Each row is a point on a landscape with many valleys, with its height.
From any point a ball rolls to the lowest of the 3 points nearest to it. It stops when none of these is lower. Distance is the straight distance between rows; heights are no part of it.
J_728 (h 183): 85, 138, 170, 162, 115, 77, 131, 145, 57, 165, 135
J_775 (h 325): 103, 156, 123, 131, 91, 143, 138, 138, 151, 117, 182
J_489 (h 638): 70, 109, 172, 138, 171, 146, 161, 119, 67, 113, 98
J_714 (h 428): 197, 95, 89, 145, 124, 139, 92, 130, 180, 82, 142
J_446 (h 172): 109, 112, 159, 92, 178, 135, 146, 109, 124, 115, 162
J_456 (h 333): 169, 105, 116, 158, 104, 147, 121, 131, 141, 118, 101
J_413 (h 387): 133, 103, 165, 170, 86, 110, 135, 133, 98, 145, 128
J_968 (h 284): 158, 100, 112, 171, 107, 158, 128, 142, 151, 104, 122
J_161 (h 206): 120, 133, 120, 169, 96, 159, 126, 145, 146, 115, 145
J_322 (h 382): 121, 149, 116, 86, 138, 115, 141, 117, 149, 131, 165
J_528 (h 615): 62, 123, 202, 139, 176, 172, 151, 147, 88, 96, 134
J_891 (h 434): 95, 114, 132, 119, 173, 116, 132, 109, 79, 151, 79
J_136 (h 581): 97, 106, 199, 117, 174, 181, 113, 99, 79, 128, 123
J_552 (h 320): 119, 156, 119, 112, 105, 125, 134, 128, 153, 130, 177
J_439 (h 262): 144, 143, 109, 126, 125, 135, 102, 142, 113, 149, 99
J_535 (h 586): 158, 152, 78, 65, 131, 136, 128, 108, 206, 135, 114
J_991 (h 169): 143, 138, 112, 117, 148, 113, 103, 135, 114, 163, 77
J_691 (h 414): 86, 132, 156, 171, 80, 118, 162, 147, 107, 140, 122
J_50 (h 560): 152, 146, 109, 67, 135, 102, 107, 109, 179, 153, 129
J_533 (h 256): 133, 145, 112, 117, 86, 135, 133, 130, 174, 134, 178
J_349 (h 323): 106, 154, 119, 146, 115, 138, 138, 147, 109, 133, 121
J_90 (h 357): 155, 74, 146, 175, 94, 112, 149, 131, 130, 110, 123
J_511 (h 388): 138, 130, 143, 144, 96, 114, 132, 132, 106, 160, 94
J_681 (h 489): 91, 115, 147, 119, 188, 152, 131, 116, 85, 114, 123
J_885 (h 199): 94, 110, 156, 127, 152, 80, 143, 118, 69, 171, 95
J_900 (h 433): 147, 152, 106, 92, 126, 120, 105, 124, 151, 146, 156
J_237 (h 372): 141, 127, 134, 159, 98, 135, 133, 138, 120, 143, 101
J_736 (h 553): 89, 102, 160, 123, 180, 142, 144, 95, 66, 130, 84
J_410 (h 548): 202, 114, 115, 112, 100, 134, 77, 110, 190, 118, 147
J_998 (h 454): 93, 146, 133, 126, 165, 134, 142, 137, 99, 109, 137
J_956 (h 409): 97, 142, 115, 121, 169, 131, 128, 131, 88, 129, 115
J_49 (h 265): 195, 91, 94, 143, 119, 137, 93, 116, 154, 88, 94
J_116 (h 425): 194, 131, 116, 123, 121, 134, 64, 121, 137, 126, 87
J_843 (h 353): 66, 139, 175, 151, 112, 92, 152, 150, 66, 147, 126
J_63 (h 355): 108, 162, 114, 132, 117, 142, 123, 141, 125, 121, 160
J_319 (h 361): 93, 150, 124, 133, 140, 126, 148, 135, 93, 138, 110
J_75 (h 49): 153, 131, 116, 143, 95, 155, 100, 138, 162, 128, 167
J_899 (h 617): 181, 95, 109, 140, 102, 144, 123, 136, 207, 101, 187
J_379 (h 492): 168, 116, 106, 131, 82, 148, 142, 120, 229, 127, 169
J_202 (h 483): 77, 159, 140, 128, 148, 140, 152, 148, 101, 94, 155
J_986 (h 282): 131, 151, 110, 134, 129, 136, 111, 140, 115, 146, 115
J_521 (h 544): 181, 85, 67, 156, 125, 109, 137, 136, 166, 73, 117
J_671 (h 395): 107, 135, 147, 158, 90, 113, 149, 139, 105, 148, 110
J_147 (h 314): 108, 140, 134, 97, 153, 120, 151, 123, 134, 119, 174
J_778 (h 364): 191, 108, 120, 142, 106, 133, 102, 113, 130, 119, 82
J_135 (h 484): 67, 139, 155, 134, 149, 112, 177, 139, 78, 117, 108
J_346 (h 536): 57, 150, 169, 142, 143, 139, 185, 156, 88, 83, 126
J_586 (h 400): 88, 132, 143, 138, 134, 97, 160, 137, 83, 152, 103
J_464 (h 341): 162, 124, 114, 115, 82, 137, 119, 121, 202, 141, 165
J_591 (h 465): 132, 129, 116, 68, 158, 119, 147, 107, 161, 127, 140
J_788 (h 508): 194, 144, 115, 91, 127, 113, 55, 109, 179, 150, 125
J_391 (h 426): 119, 126, 162, 148, 115, 94, 136, 133, 81, 177, 108
J_261 (h 453): 188, 87, 57, 140, 131, 107, 112, 128, 172, 72, 115
J_169 (h 507): 147, 147, 103, 76, 131, 121, 133, 110, 177, 143, 143
J_407 (h 338): 145, 146, 102, 98, 158, 120, 80, 120, 139, 155, 126
J_453 (h 351): 112, 130, 117, 95, 177, 125, 113, 113, 116, 132, 150

Where does a ball stop that starts at each point below?
J_136 | J_991
J_413 | J_75
J_391 | J_75
J_90 | J_75
J_322 | J_446
J_691 | J_728
J_671 | J_75
J_535 | J_446
J_736 | J_885
